A landscape with many peaks, sampled at points; each row gives a point and its height.
From any point a climber takes the steepest step (rise divided by distance) to one of its 2 nearest points. It stops when none of these is higher. Distance is the straight distance between rows; heights are no part of it.
Q_617: [118 141 109 190 117 109 160 115 130 152 113 145 174 135 136 169 173 134
 142 130  93  98 125 133 131 137 138 124 125 113 113 126 108 128 150 117
 144 169]  height 3.46
Q_508: [136 139 122  81 136  93 160 105 194 160 139 155 108 126 129 172 143 104
 144 160 130 136 100 145 104 132 112 121 114 115 120 109 157 156 107 117
 152 114]  height 2.04
Q_509: [114 110 107 189 115 136 144 166  36 117 117 139 167 101 107 128 155 170
 138 141 124 156 127 115 147 120 184 134  86 121 137 109 132  94 141  95
 122 142]  height 2.47
Q_315: [140 147 124 159 141 108 136 111 151 132 145 169 112 127 104 153 128 128
 115 133 138 138  99 151 123 147  99 126  92 107 129 112 169 146 120 128
 128  97]  height 1.39
Q_616: [104 113 126 151 124 141 132 106 113 120 100 146 139 136 137 124 144 136
 123  88 124 114 118 120 143 132 139 162 146 111 167 171  87 127 136 171
 148 186]  height 3.75
Q_32: [140  81 119 109 129 100 109 135 146 127 124 114 139 114 144  66 105 153
 139 117 110 104 179 107 124 115 121 117 156 122 107 131 170 122 167 116
  99 142]  height 2.87
Q_180: [130 139 160 121 171 102 111 124 162 154 154 130  77  93 104 113 107 132
  83 110 143 104 152 126 133 155  56 144 131 152  90 110 148 153 109 127
 113  91]  height 4.00
Q_936: [ 90 126 152 155 158 129 111 126 116 163 142 141  84  80  88 117 119 129
  93  73 123  90 134 111 175 138  81 139 133 162 118 110 104 160  84 152
 121 123]  height 4.05
Q_427: [125 136 138 157 106 114 145 106  90 140 131 115 175 147 179 138 159 124
 150 153  60  77 165 131 129 110 155 113 136 132  77 136 111 128 164 100
 147 163]  height 1.32
Q_664: [160 163 155  92 121 136 115 147 129 107 147  97 133 132 132  81 129 122
 134 194 110 141 133 154 124 129 109 108 160 171  67 113 128 122  80  69
 145 113]  height 4.87
Q_395: [154 135 144 160 135  90  81  97 191 102 160 135 109 110  93 112 151 136
  90 118 170 149 144 162 124 156  84 131 128 106 127 124 149 121 135 162
 130 110]  height 3.35
Q_131: [112 113 101 125 156 143 171 146  89 173 101 131 120 102 112 145 128 140
 131 146 108 138 120 102 171 128 145 134 112 150 126  91 125 150 107 115
 136 153]  height 3.57
Q_568: [108 109 112 137 147 148 114 120 124 129 103 150 127 122 111 118 129 129
 115  74 147 140 101 119 139 128 130 148 142 120 188 154  97 127 116 187
 135 157]  height 3.56
Q_196: [119 119 112 138 116 116 136 126 168 127 113 158 163 148 109 159 149 124
 145 129 158 154 106 141  97 129 141 126 104  96 174 132 133 118 139 140
 141 124]  height 1.78
Q_168: [126 146 161 176 132 117 135  61 111 118 138 124 126 116 137 122 157 133
 109 117 104  92 156 131 163 144 127 155 168 133 106 158  84 136 146 139
 146 189]  height 2.97
Q_603: [ 91 138  95 140 111 152 163 141  70 140  83 146 147 134  99 137 139 139
 162 101 115 125  93 123 165 131 154 131 121 134 139 143  75 138 120 138
 145 192]  height 4.20
Q_607: [ 88 151 101  62 112 109 150 139 159 190  99 123 119 140 121 176 151 101
 160  93 151 116 102 149 146 100 128 104 121 128 124 144 103 154 118 144
 165 148]  height 4.61
Q_81: [123 120  95  63 113 101 120 155 183 172 112 151 122 135 132 152 109  95
 159  85 139 118 129 127 101 120  91 124 113 111 136 130 155 135 147 155
 119 119]  height 3.01
Q_860: [174 121 133  89 130 128  76 167 185  76 138  96 134 126 120  68 130 115
 142 129 174 161 144 137  99 146  87 135 153 142 139 145 159 112 115 141
 103 115]  height 5.86
Q_661: [122 131 112 201 121 124 121 129  88 123 132 143 138 126 103 159 129 151
  98 138 128 138 120 132 129 121 150 138  96 105 148 110 136 122 141 108
 109 111]  height 2.49
Q_491: [137 118 146 179 160 114 145  76 153 138 137 149 110 102 105 137 177 143
 107 138 133 133 119 143 148 142 121 147 134 119 139 115 124 149 127 132
 150 157]  height 2.74
Q_764: [115 141  92 117 122 115 153 164  86 159 107 136 145 127 137 159 121 131
 141 146 107 123 117 106 138 118 147 104 100 118  97 101 144 125 132  96
 128 123]  height 2.33
Q_281: [149 128 137 174 154 102 124  84 165 116 143 140 112 104 102 117 150 149
  94 123 137 131 148 149 145 151 109 136 143 111 118 111 146 135 137 137
 146 133]  height 2.99
Q_65: [139 135 158 168 156 155 117 105 124 104 140 102  99 112 105 100 130 135
  80 129 148 135 135 125 150 141 137 147 154 145 145 137 117 125 111 130
 130 134]  height 3.23
Q_983: [131 135 130 179 128 130 161  93 103 132 122 135 141 119 136 135 168 125
 128 128  97 108 134 127 156 135 142 149 145 142 104 134  97 141 142 116
 144 194]  height 3.18
Q_433: [109  98 122 113 143 142 137 119 119 139 102 125 123 139 146 115 114 131
 134 103 108 113 145 110 126 115 143 131 139 126 130 142 117 121 147 142
 123 161]  height 3.84
Q_147: [139 100 113 115 121  73 123 143 147 139 133 134 158 110 154  94 115 146
 136 123 108  97 173 111 132 103 113 109 127 116  98 120 182 128 165 100
 112 125]  height 2.46
Q_199: [104 101 110  98 171 150 176 134 114 203 112 128  82  99 127 158 132 129
 131 119 107 113 117  99 159 113 135 129 105 163 121  97 133 172 123 116
 134 135]  height 3.17
Q_994: [160 116 146 102 115 148  78 121 149  80 145 113 145 156 158 115 118 116
 122 127 143 148 146 135  82 130 159 130 151  98 173 161 143  98 162 142
 111  99]  height 7.08
Q_479: [129 135 157 177 114 138 132 136  32 108 127 104 169 109 143  90 130 167
 140 156 123 129 149 103 163 116 172 133 126 126  95 124 118 104 120 104
 123 154]  height 2.52
Q_135: [160 168 160  98  95 145 112 118 105  71 154  91 163 154 140  80 134 120
 155 209  95 159 116 155 131 130 156 114 149 166 111 128 106 117 107 110
 159 155]  height 3.85
Q_647: [107  91 124 129 145 139 172 109 169 149 121 171 118 109  65 159 149 135
 140 131 167 182 107 133 123 149 125 154  64 118 181 109 148 171 115 156
 146 136]  height 3.25
Q_66: [146 105 144 110 152 142 165  86 163 149 120 137 112 121 132 134 154 123
 123 147 138 150 111 133 132 127 162 156 156 133 165 134 119 138 116 128
 159 162]  height 2.34
Q_736: [150 117 154  58 152 148 130 101 169 108 135  99 136 131 117 115 166 106
 120 183 173 178  98 132 112 157 170 142 157 151 184 149 113 126 100 125
 169 151]  height 2.60
Q_248: [108 111 107 131 138 127 135 144 109 143 115 148 119 147 147 176  84 130
 142 105 105 127 120 113  83 110 156 124 113  80 170 119 162 106 189 105
  81  81]  height 3.59
Q_324: [114 132 115 156 141 143 136 189  91 138 109 130 142  90  80 105  99 140
 113 122 157 156 126 122 163 146 113 125  77 158 133 103 142 140  89 129
 113 117]  height 1.53
Q_810: [ 91 102 141 195 146 150 143  95 141 142 113 169 127 111 119 152 139 150
 116  91 132 108 108 116 135 122 147 163 119 110 197 146 112 134 152 148
 124 161]  height 4.10
Q_416: [162 110 134  59 136 137  92 150 172  98 124  97 135 127 139  72 128 114
 150 133 150 149 142 126  92 140 123 141 164 136 146 151 155 113 120 147
 123 137]  height 5.05
Q_893: [ 96 146 112 100 133 107 158 127 173 174 114 169 116 118  95 170 138 113
 138 107 147 141  93 140 144 143  97 135 103 127 150 126 122 173 103 157
 164 148]  height 3.88
Q_208: [148 139 154 123 151 159 100 121 143  92 138 110 111 125 111  95 137 120
 107 134 164 154 123 156 124 147 118 150 166 148 148 135 120 114  89 156
 140 124]  height 3.00
Q_714: [124 140 151 141 112 141 106 108  87 109 146  95 105 151 163 126  96 129
 111 120 114  92 163 114 136 118 124 115 150 133 104 146  99 123 144 128
 118 110]  height 0.83
Q_61: [137 131 147 167 110 121 126 126  69  97 125 103 165 119 130  69 144 157
 134 168 119 138 141 133 162 130 145 119 142 147  99 129 118 117 120 118
 146 170]  height 2.83
Q_143: [150 130 109 108 128 125 110 158 161 107 118 126 146 126  95  90 123 121
 138 118 156 160 121 131 127 142 104 126 110 134 130 126 149 118 116 156
 116 125]  height 0.67
Q_759: [108 104 140 123 148 158 120 106 146 114 122 146 107 149 126 167 125 122
 123 113 155 156  88 115  94 124 164 165 132  94 219 158 117 116 149 156
 129 126]  height 4.76
Q_504: [121 144  91 142 111 130 144 181  98 140 101 142 160 111  76 113 116 146
 127 132 137 171 108 129 157 155 128 104  56 132 128 101 145 144  95 115
 124 128]  height 1.75
Q_478: [119 103  89 106 122  99 151 149 133 171 119 147 142 137 165 155 121 124
 155 109  88  99 145 111 104 103 120 100 108 117  99 115 153 126 179  98
 118 114]  height 1.96
Q_14: [129 117 123  69 141 128 173 120 175 177 129 147  95 136 152 186 136 104
 152 138 127 130 106 122 104 114 136 118 122 110 139 116 153 145 132 119
 133 105]  height 2.38
Q_329: [142 108 127 143 127 113 103 143 154 128 159 144 119 110 116 125 100 141
 113 127 152 129 138 124 105 139  98 125 100 111 137 110 200 138 151 122
  80  91]  height 2.81
Q_604: [141 115 132 130 125 155  98 122 117  88 133 117 112 143 146 119  94 120
 108 127 130 140 128 119 100 127 159 128 145 112 172 147 145 102 153 132
  94 101]  height 6.04
Q_548: [106 142 136 155 147 138 109 161  81 123 131 126 119 107 115 100  81 144
  94 115 139  99 150 100 149 117  90 124 120 144 103 129 124 127 106 136
  92  99]  height 1.16
Q_920: [138 117 156 112 184 149  95 136 167 102 141 119  95 106 110  94 120 121
 100 121 181 153 129 141 114 146  96 148 152 148 155 144 135 130  93 151
 127 119]  height 2.80
Q_915: [101  71 131 155 159 145 165  99 154 130 138 166  97 112  88 171 149 149
 115 138 142 157 116 122 115 115 129 154  77 111 179 107 166 162 140 138
 121 132]  height 2.86
Q_452: [159 113 125  98 120 123  99 120 165 101 128 117 146 144 153  92 129 111
 137 128 139 140 145 142 101 130 134 127 157 115 136 151 144 118 142 143
 132 123]  height 5.92
Q_660: [145 154 146 182 152 137 139  93  83 132 141 121 121  97 127 138 133 138
 104 147 126 106 137 121 173 132 142 164 146 135 111 123 116 137 116 114
 123 145]  height 3.19
Q_3: [103 124 106 174 114 162 111 171  53  80 121 126 142 133  88 113 100 145
 118 121 144 167 115 119 129 132 162 132  99 126 167 121 114  79 138 121
  95 111]  height 3.02
Q_945: [111  97 131 171 135 122 166  98 173 127 140 159 139 143 128 182 167 137
 132 146 123 127 116 148  76 129 147 143 121  92 163 117 156 133 162 117
 128 124]  height 2.20
Q_903: [101 148 124 127 112 114 111 129 100 153 131 108 109 128 132 114 130 114
 132  83 120  82 141 132 156 106  76 104 126 142  72 127 110 138 133 137
 127 109]  height 4.86
Q_330: [121 112 126  93 125 129 168 123 153 151 126 139 112 140 157 174 122 121
 143 151  99 123 112 119  90 114 163 121 122  97 143 120 157 128 163  88
 119 119]  height 2.76
Q_231: [141 139 138 104 136 153 127 168  66 130 136 101 119 131 155 152 100 128
 124 176 113 110 138 113 115 104 153 118 120 142  93 110 136 111 100  61
  90  68]  height 3.09
Q_654: [155 142 103  97 110 123 108 140 169  93 117 123 168 139 115 110 149 109
 142 124 172 171 108 144 102 148 114 117 122 110 158 149 119 116 109 159
 144 128]  height 0.82
Q_845: [141 132 133 126 143  99 105 135 175 148 147 136 100 112 123 132  99 128
 105 122 136 120 133 133 125 144  76 128 123 125 115 126 169 140 121 146
 102  93]  height 3.37
Q_214: [121 113 131 140 127 160 109 126 107  96 120 128 109 154 123 146 110 128
 123 118 139 164 104 121  98 132 176 155 133  86 207 144 122  96 151 138
 115 112]  height 5.28
Q_934: [109 148 100 103  90 105 167 131 162 161  92 121 177 162 140 181 171 116
 182 140 109 109 125 154 113 132 159  94 140 120 124 150  87 125 140 118
 167 169]  height 4.55
Q_406: [119 103 121 174 117 123 146 120 155 113 133 160 161 144 113 177 165 147
 135 142 122 149 106 141  82 132 168 124 101  93 174 111 134 112 153 109
 132 124]  height 1.99
Q_651: [120 112 119  98 125 139 135 128 132 141 125 138 124 165 173 180 103 110
 140 113  96 125 120 116  85 115 157 128 138  91 161 133 133 108 180 113
 107 100]  height 3.15
Q_264: [152 110 136 118 147 139 133 102 167 116 138 125 130 123 104 125 159 124
 112 156 178 171 100 135 125 141 154 147 137 130 168 126 123 128  93 143
 160 147]  height 2.36
Q_574: [115 120 105 190 114 118 128 147 113 109 128 159 145 122  94 149 123 150
 106 129 139 153 116 128 116 139 132 120  65 105 160 105 158 132 136 124
 112 110]  height 2.30
Q_678: [156 151 152  67 153 153 131 146 164 130 126 111  90 124 129 131 112 107
 114 164 147 150 115 147 105 126 125 129 156 159 115 119 121 132  69  98
 134 101]  height 4.26
Q_928: [156 156 122 140 132  92 127 114 157 132 148 151 120 118 119 139 140 122
 105 154 113 131 121 157 129 152  88 117 119 120  85  99 158 139 106 118
 142 109]  height 1.46
Q_150: [124 139 127 188 121 143 144 153   4 107 124 124 165 103 129 128 139 167
 141 166 124 151 132 107 158 114 197 144 106 120 110 109 122 103 110  97
  98 148]  height 2.19
Q_773: [170 146 107 138  93  83  96 162 150  94 137 125 177 123 100  77 126 126
 114 147 135 154 138 164 131 141  98  91 112 134  81 107 174 118 109 116
 125 100]  height 1.38
Q_777: [125 132 126 151 148 125 124 155 103 123 127 122 128  97 100  92 101 139
  98 127 151 136 151 128 160 141  93 123 108 154 111 112 150 136 100 135
 116 117]  height 1.34
Q_24: [ 87 118 115  99 117 142 113 140 127 150 119 136 109 146 140 142 122 105
 128  55 129 111 102 112 129 107 118 127 138 117 154 157  92 138 125 184
 126 116]  height 4.50
Q_122: [127 159 121 152 112 140 131 119  88 123 123 104 132 134 130 106 132 122
 133 121 120 116 125 133 162 135 111 134 151 144 106 130  95 138 118 152
 149 162]  height 4.12
Q_838: [154 134 106 130 101  78 128 145 140 124 133 145 170 135 147 109 128 129
 129 150 108 119 143 144 124 112 113  87 121 117  89 116 167 118 143 100
 127 114]  height 2.06
Q_463: [103 118 114 115 147 119 180 110 170 162 101 165 132 115  78 159 155 132
 143 130 168 162  88 140 139 145 123 139  97 128 180 128 123 173 104 150
 155 157]  height 3.58
Q_473: [103 147 102 167  90 118 176 114 133 151 113 131 193 153 160 183 169 122
 170 131  78  92 128 142 117 137 170 122 130 117 118 116 103 120 157 106
 153 164]  height 3.71
Q_830: [125 112 114  83 146 145 177 131 128 195 125 108  89 120 136 159 139 116
 135 139 110 110 115 114 146 102 145 124 113 158 102  97 128 162 113  90
 147 126]  height 2.88
Q_806: [135 103 159  90 171 162 129 106 153 134 129  92  63 117 144 104 101 124
 109 132 137 102 162 110 122 124 126 154 167 159 131 138 116 128 115 124
 123 122]  height 3.14
Q_266: [163 121 133 138 115 100  69 133 170  56 153 112 145 123 110  47 149 151
 123 135 161 150 162 151 128 150 103 122 151 122 107 135 150 115 125 146
 126 120]  height 4.27
Q_310: [ 85 133 108 123 135 144 150 147 102 159 120 155 101 148 147 199  92 131
 131 104 100 112  99 107  98 106 140 135  98  90 152 118 144 135 164 110
  97  86]  height 4.03
Q_64: [106 141  93  56 121 111 120 170 172 158 101 133 125 134 107 126 107 102
 154  86 153 131 115 119 127 133  97 123 107 135 135 137 124 142 112 165
 126 128]  height 3.42
Q_835: [127 105 137 170 122 105 101 132 143 102 155 150 124 102 103 122  91 159
 101 111 163 128 153 101 120 122 111 128  82 105 155 110 175 123 174 129
  74  93]  height 2.41
Q_824: [123 114  97 131 113  78 139 134 165 161 115 161 147 157 162 160 125 123
 144  96  96  88 154 140 100 121  94 100 112 106  95 116 154 133 171 121
 121 110]  height 2.23
Q_369: [134 133  91 150 112 124 145 164  90 124 105 139 174 126 102 128 135 145
 136 151 118 153 112 122 146 130 145  98  91 127 119 108 145 114 115 113
 135 140]  height 2.00
Q_438: [104 152 121 149  92 128 115 143  63 166 132 117 130 142 148 142 135 125
 131  84 112  78 126 118 163  88 104 104 111 129  78 134 103 130 141 136
 124 111]  height 5.34
Q_611: [105 156 167 167 125 136  87 145  55 122 134 103 101 116 124 100  93 139
 118 108 142  84 149 107 156 122  90 123 133 148  87 138  92 126 107 136
 107 106]  height 1.03
Q_706: [157 140 133 135  71 130 100 142  89  59 140 121 189 187 158 103 121 130
 152 143  99 146 143 154  99 142 157  93 135  97 136 141 122  87 161 131
 124  99]  height 2.75
Q_323: [151 153 177 152 115 113 104 108  90  87 151  88 155 124 142  52 143 135
 139 189 104 132 145 142 158 132 143 126 154 162  78 127 116 118 104 108
 144 163]  height 3.13
Q_863: [ 93 128 123 130 139 138 135 130 133 171 136 169  81 135 139 201 102 111
 118  90 117 101  90 110 107 104 102 138 102 108 153 123 140 154 127 140
 101  84]  height 4.43
Q_82: [127 169 148 177  82 143 146  91  62  91 124 128 176 168 156 153 146 122
 168 123  94 127 123 127 146 140 154 136 143 150 109 154  68 113 153 135
 133 189]  height 3.61
Q_505: [120  81 120 118 145 119 128 133 132 138 105 110 127 124 131  68 103 157
 137  99 134 105 172 101 145 109 113 133 142 137 115 130 145 134 152 146
 114 159]  height 3.34
Q_245: [ 93 109 113 143 135 173 103 145 100 107 112 135 121 128  91 107 107 129
 119  87 150 157  89 115 135 134 137 156 126 122 198 151 102 114 118 169
 114 145]  height 3.41
Q_476: [140 145 112 139 115 111 129 129 171 114 134 154 143 140 117 169 142 118
 127 146 147 160  97 150 103 136 123 118 110  90 155 118 144 123 116 142
 130 102]  height 1.61
Q_413: [135 125 119 102 146 115 155 120 120 182 141 101  97 119 152 149 151 113
 129 142  93  87 133 118 144  92 129 110 114 149  62 102 139 138 119  82
 141  99]  height 2.51
Q_811: [119 100 137  64 160 147 115 140 167 144 115 105  94 127 135 101 121  99
 129  90 155 124 143 117 125 125  96 156 159 151 139 145 110 132 115 169
 145 150]  height 3.48
Q_270: [123 122 105  92 118  94 141 131 184 179 126 165 115 133 151 172 109 103
 159 107 117 112 125 137  95 128  85 119 101 109 113 124 171 153 153 133
 123 107]  height 2.62
Q_16: [131 130 124 160 115  94 140 124 102 143 120 132 176 141 164 137 149 143
 123 164  83  81 164 129 121 113 149 110 133 114  87 120 134 122 160  86
 133 130]  height 1.45
Q_124: [155 140 152  72 135 162 124 141 146 132 152 106  88 128 163 152 107 104
 117 163 114 125 112 130  95 116 132 123 142 157 115 113 139 123  96  82
 112  77]  height 3.81
Q_364: [142 156 131 136  73 142 104 138  70  90 121 104 168 176 155 111 108 132
 160 143 105 144 123 138 120 144 149  96 130 121 122 147  91  97 138 147
 133 145]  height 3.07
Q_457: [163 111 172 143 128 134  99 110 161  74 169  98 120 104 133  68 102 145
  87 136 153 104 177  93 119 125 120 145 155 123 141 134 146 108 169 125
  99  83]  height 0.40
Q_405: [100 149 116 134  91 155 153 124  89 148  97 135 143 145 137 161 142 122
 154 105 101 113 110 122 143 123 154 128 127 135 124 156  73 124 151 139
 152 177]  height 4.49
Q_961: [125 104 130  52 167 160 131 140 159 133  94 101 112 127 123  90 125 108
 155 116 168 158 126 118 116 137 134 151 162 145 172 142 115 128 108 157
 142 166]  height 3.16
Q_362: [166 149 135 115 142  79 141  90 194 147 162 159 113 114 130 158 153 122
 123 161 110 137 116 164 116 146  96 113 126 113  89  92 170 146 115 112
 146 103]  height 1.70
Q_391: [103 136 113 158 116 172 111 151  60 103 114 122 130 132  96 112  98 142
 124 116 139 153  93 124 135 130 143 138 124 122 172 137  99  98 120 143
 108 131]  height 3.22
Q_469: [163 141  99 109 113  90 125 147 153 125 150 138 168 117 118 106 122 134
 137 178 117 151 113 147 127 122 119 101 114 132  96 108 175 126 116  91
 126 105]  height 1.73
Q_623: [113 153  91  82  95  90 155 135 155 157  94 129 144 145 119 159 160 111
 155 118 138 117 118 150 139 125 134 104 121 117 114 144  88 131 123 129
 165 166]  height 5.04
Q_201: [ 95 105 138 164 146 141 139  98 130 136 119 168 116 140 119 183 146 133
 119 109 136 130  81 129 111 126 149 167 126  86 212 149 116 124 149 154
 121 122]  height 4.38
Q_39: [121  83 139 158 148 124 156  93 188 129 140 167 126 126 112 148 158 140
 133 132 141 138 131 127  93 118 146 134 108 105 162 110 164 153 146 122
 127 142]  height 2.50
Q_979: [ 85 127 112 129 117 137 131 136 120 167 125 163 101 132 126 173 116 114
 119  62 115 106  88 120 130 105 116 131 126 116 154 130 114 152 118 159
 116 111]  height 4.74
Q_589: [111 113 100 184 115 133 123 155  45  98 119 138 148 119 105 127 120 160
 119 123 127 144 125 107 134 124 167 123  99 105 156 124 137  87 159 110
 106 122]  height 2.77
Q_390: [104 110 125  89 132 148 129 125 133 135 106 115 110 157 154 130 114 109
 142  95 124 118 120 120 122 116 136 133 140 133 147 166  99 118 136 168
 144 145]  height 4.19
Q_812: [118 152 152 166 113 130 104 116  58 120 156  96 116 130 145 111  95 143
 114 120 130  78 155  99 162 116 115 130 139 127  94 136  86 118 129 135
 110 119]  height 0.93
Q_447: [130 128 159 107 105 134  96 122 117 114 139  92  95 151 175 101  85 125
 126 107 123  82 170 118 123 116 102  97 155 145  91 152 118 115 149 134
 107  94]  height 0.73
Q_854: [112 116 125 195 115 102 120 139 130 128 148 168 136 117  90 126 105 151
  98 116 162 130 141 124 113 144 106 131  48  98 131 105 174 152 138 123
 101 101]  height 2.05
Q_176: [161 144 100  94  77 103  89 155 165  90 132 127 193 163 117 109 145 113
 150 140 153 173 122 155 100 156 122  90 126  89 133 143 129  90 132 130
 131 101]  height 0.98
Q_35: [104 116  95 142 142 155 171 145  81 147  86 135 137 104 111 129 133 146
 139 124 117 138 111 117 176 131 158 139 116 137 140 109 110 137 124 113
 141 186]  height 3.91
Q_944: [ 93 137 108  60 130 114 150 121 174 181 121 137  93 126 109 175 145  98
 140 115 158 130  99 137 136 123 101 123 118 131 135 126 111 163 102 148
 153 130]  height 4.21
Q_836: [121 147 155 137 166 122 104 116 139 143 142 127  75  97  98 113 119 136
  90 106 138 114 138 132 149 146  73 141 151 158 105 109 113 143  92 129
 131 107]  height 4.48
Q_840: [158 161 165  88 102 142 109 135  98  92 152  89 147 148 153  81 119 116
 140 211  98 143 130 152 122 128 142 109 151 173  84 126 118 109 105  87
 143 119]  height 4.28
Q_666: [141 116 124 117 147 147  80 167 157 101 117 125 124 108  82  82 108 127
 125  93 172 165 134 126 114 147  88 148 127 149 157 140 143 124 107 167
 106 117]  height 0.53
Q_892: [110 144 109 132 117 129 130 137 108 137 108 116 119 136 124 100 135 134
 137  91 121 109 119 133 158 115  98 112 125 147  95 132  95 130 110 161
 152 153]  height 4.41
Q_866: [155 149 125  85 126 106 126 150 160 130 142 108 112 116 121 101 132 121
 131 156 107 141 144 147 138 138  92 113 146 166  59  93 143 132  78  99
 150 110]  height 6.02
Q_197: [ 83  92 129 181 148 149 159  92 121 143  92 165 131 120 132 142 153 142
 124  76 119 109 106 121 146 135 148 168 143 127 177 160  92 147 142 144
 139 191]  height 3.93
Q_608: [111 122 150  65 139 154 113 127 146 124 121  89  85 153 166  98 113 105
 138  97 127 114 156 119 114 123 124 135 161 156 124 159 103 119 136 162
 141 138]  height 3.83
Q_354: [165 110 125 142 122 109  70 124 178  74 153 129 140 130 109  83 148 136
 113 122 175 163 147 142 105 145 113 127 121 112 136 130 142 118 120 163
 126 124]  height 3.82
Q_685: [173 141  95 114  79  99  84 160 170  78 148 135 181 141 116  99 140 127
 139 144 145 168 121 160 104 133 106 102 112 114 123 130 159 114 121 138
 125  99]  height 1.14
Q_734: [136 144 152 174 164 148 124  97 109 129 146 129  91  90 105 128 128 135
  90 130 143 117 124 129 174 134 120 160 147 131 132 123 113 136 100 132
 126 137]  height 3.45
Q_321: [138 130 116 106 125 124 134 103 153 167 147 114  87 138 167 161 131 114
 117 122 107  92 142 143 127 108 111 107 133 132  85 125 136 142 141 105
 129  93]  height 2.21
Q_319: [159 142 148  69 152 142 130 166 168 131 125 119  90 109 113 122 107 107
 121 151 137 152 134 143 122 130  81 123 145 178  96 113 141 147  78  94
 129 107]  height 4.80
Q_499: [142 158 177 187 134 119 144  70  81 110 154 122 134 104 133 124 138 147
 105 128 110  86 157 111 166 136 140 161 157 125 104 125  87 129 144 120
 128 154]  height 2.93
Q_442: [134  98 152  83 160 155 130  96 157 133 128  89  75 127 163  98 121 123
 121 119 116 125 158 108 122 120 150 156 165 160 138 154 115 134 130 142
 151 153]  height 3.43
Q_844: [121 170 145 169  96 128 125  94  69 111 134 116 136 152 149 129 143 108
 151 110 104 108 135 136 157 133 124 133 149 142  85 150  72 131 141 141
 147 170]  height 3.86
Q_872: [167 161 169 147 111 142 117  99  96  75 157  89 145 128 130  84 157 127
 136 193 112 166 116 145 143 132 162 135 165 168 106 130 109 132 101 126
 150 168]  height 3.47
Q_461: [119 136 106 110 133 152 147 174  65 158 122 121 126 120 141 160 102 135
 138 160 109 126 117 103 132 113 153 116 104 144 103 104 142 110 109  85
 110  93]  height 2.68
Q_558: [155 129 162 112 107 110  90 107 141  75 150  94 125 153 177  88  88 134
 123 125 120  88 192 119 124 132 119 110 173 135 102 150 123 117 165 132
 115  94]  height 0.61
Q_862: [132 113 138  40 157 136 142 112 176 124 115  99 129 137 125 135 143  96
 139 152 173 149 102 122 112 145 149 141 159 140 171 148 114 141 100 133
 160 169]  height 2.84
Q_238: [143 116 158  98 176 156 114 129 175 128 132 127  66  98 114 120 103 121
 105 125 152 141 138 128 120 133 105 145 159 149 149 134 132 131  96 133
 112 111]  height 2.82
Q_950: [103 150 117 135 100 149 139 137  64 146 115 109 130 151 143 149 121 110
 128 110 102  97 116 117 152  97 136 113 117 134 103 135 100 119 138 127
 133 137]  height 4.89
Q_112: [156 131 154  98 137 154 111 145 110 120 150 104 116 135 161 130 106 116
 108 188 105 115 137 123 109 114 149 120 142 156 109 122 138 109 102  75
 104  79]  height 3.44
Q_658: [175 132 140  94 105 118  80 148 175  67 156  96 151 141 129  55 137 124
 131 163 150 164 140 165 102 143 106 114 159 143 105 130 154 109 109 123
 133 100]  height 4.91
Q_922: [124 120 121 159 133  89 140 141  89 149 121 144 153 118 161 153 127 161
 127 153  96 101 160 108 128 108 159 119 103 110  95 117 151 113 155  94
 103 104]  height 1.69
Q_280: [127 131 112 105 117 120 144 131 136 179 133 137 102 144 164 184 127 107
 129 110 104  96 120 118 111  98 124 100 110 114  99 113 136 135 161 104
 120  78]  height 2.02
Q_947: [136 164 150 174  78 134 133 114  52  73 128 112 188 171 154 137 138 128
 173 150  72 141 118 140 129 138 160 108 134 120 125 147  83 112 155 142
 132 171]  height 3.36
Q_763: [115 148 109  55 137 128 136 157 171 159 107 132 104 119 101 144 111 104
 145 117 159 147 108 131 132 127 105 128 123 147 136 126 124 147  88 146
 139 125]  height 3.79
Q_262: [163 126 174 116 131 120 100  83 157  82 163 102 110 122 169  74 101 139
 100 131 124  94 183 113 127 140 123 136 178 125 131 149 125 106 156 137
 108  89]  height 0.51
Q_299: [124 135 106 106  89 120 163 132 133 142 105 118 170 164 160 159 156 111
 170 126  84 107 132 145 102 122 163  92 129 118 102 135 107 117 167 111
 160 149]  height 4.09
Q_659: [119 100  99 128 135 108 142 158  83 148 117 141 166 118 154 121 118 150
 143 141  99 117 155 102 136 105 163 107 111 112 100 124 158 114 158  98
 109 125]  height 1.97
Q_380: [135 103 145 163 156 136 166  66 154 145 124 146 110 110 131 153 173 133
 111 140 119 126 125 135 139 131 155 167 154 130 150 126 123 149 132 118
 158 176]  height 2.55
Q_730: [ 98 148 144 182 164 138 113 120  80 142 144 133  97  88 102 128 116 130
  86 104 130  95 125 110 178 127  98 151 135 147 115 116  97 153  84 142
 107 128]  height 3.77

Where does a climber stop that starts at each point below?
Q_589 => Q_994
Q_830 => Q_438
Q_262 => Q_866
Q_928 => Q_979
Q_947 => Q_438
Q_66 => Q_860
Q_168 => Q_623
Q_369 => Q_866

Call two points neighbours if one is among the 2 nearest of the other. Go from one point of each pair to the other, from neighbour to neighbour, staying as high as possible. Name the lowest point that can't be avoided.
Q_734, Q_866 => Q_150
Q_860, Q_734 => Q_66
Q_734, Q_944 => Q_499
Q_860, Q_994 => Q_416

For each start below, name every point that the climber comes to, in order.
Q_457 => Q_558 Q_447 Q_714 Q_812 Q_611 Q_548 Q_777 Q_324 Q_504 Q_369 Q_764 Q_461 Q_231 Q_112 Q_124 Q_678 Q_319 Q_866
Q_922 => Q_659 Q_764 Q_461 Q_231 Q_112 Q_124 Q_678 Q_319 Q_866
Q_574 => Q_661 Q_589 Q_3 Q_391 Q_245 Q_568 Q_616 Q_197 Q_810 Q_201 Q_759 Q_214 Q_604 Q_994
Q_321 => Q_413 Q_830 Q_199 Q_131 Q_35 Q_603 Q_405 Q_950 Q_438
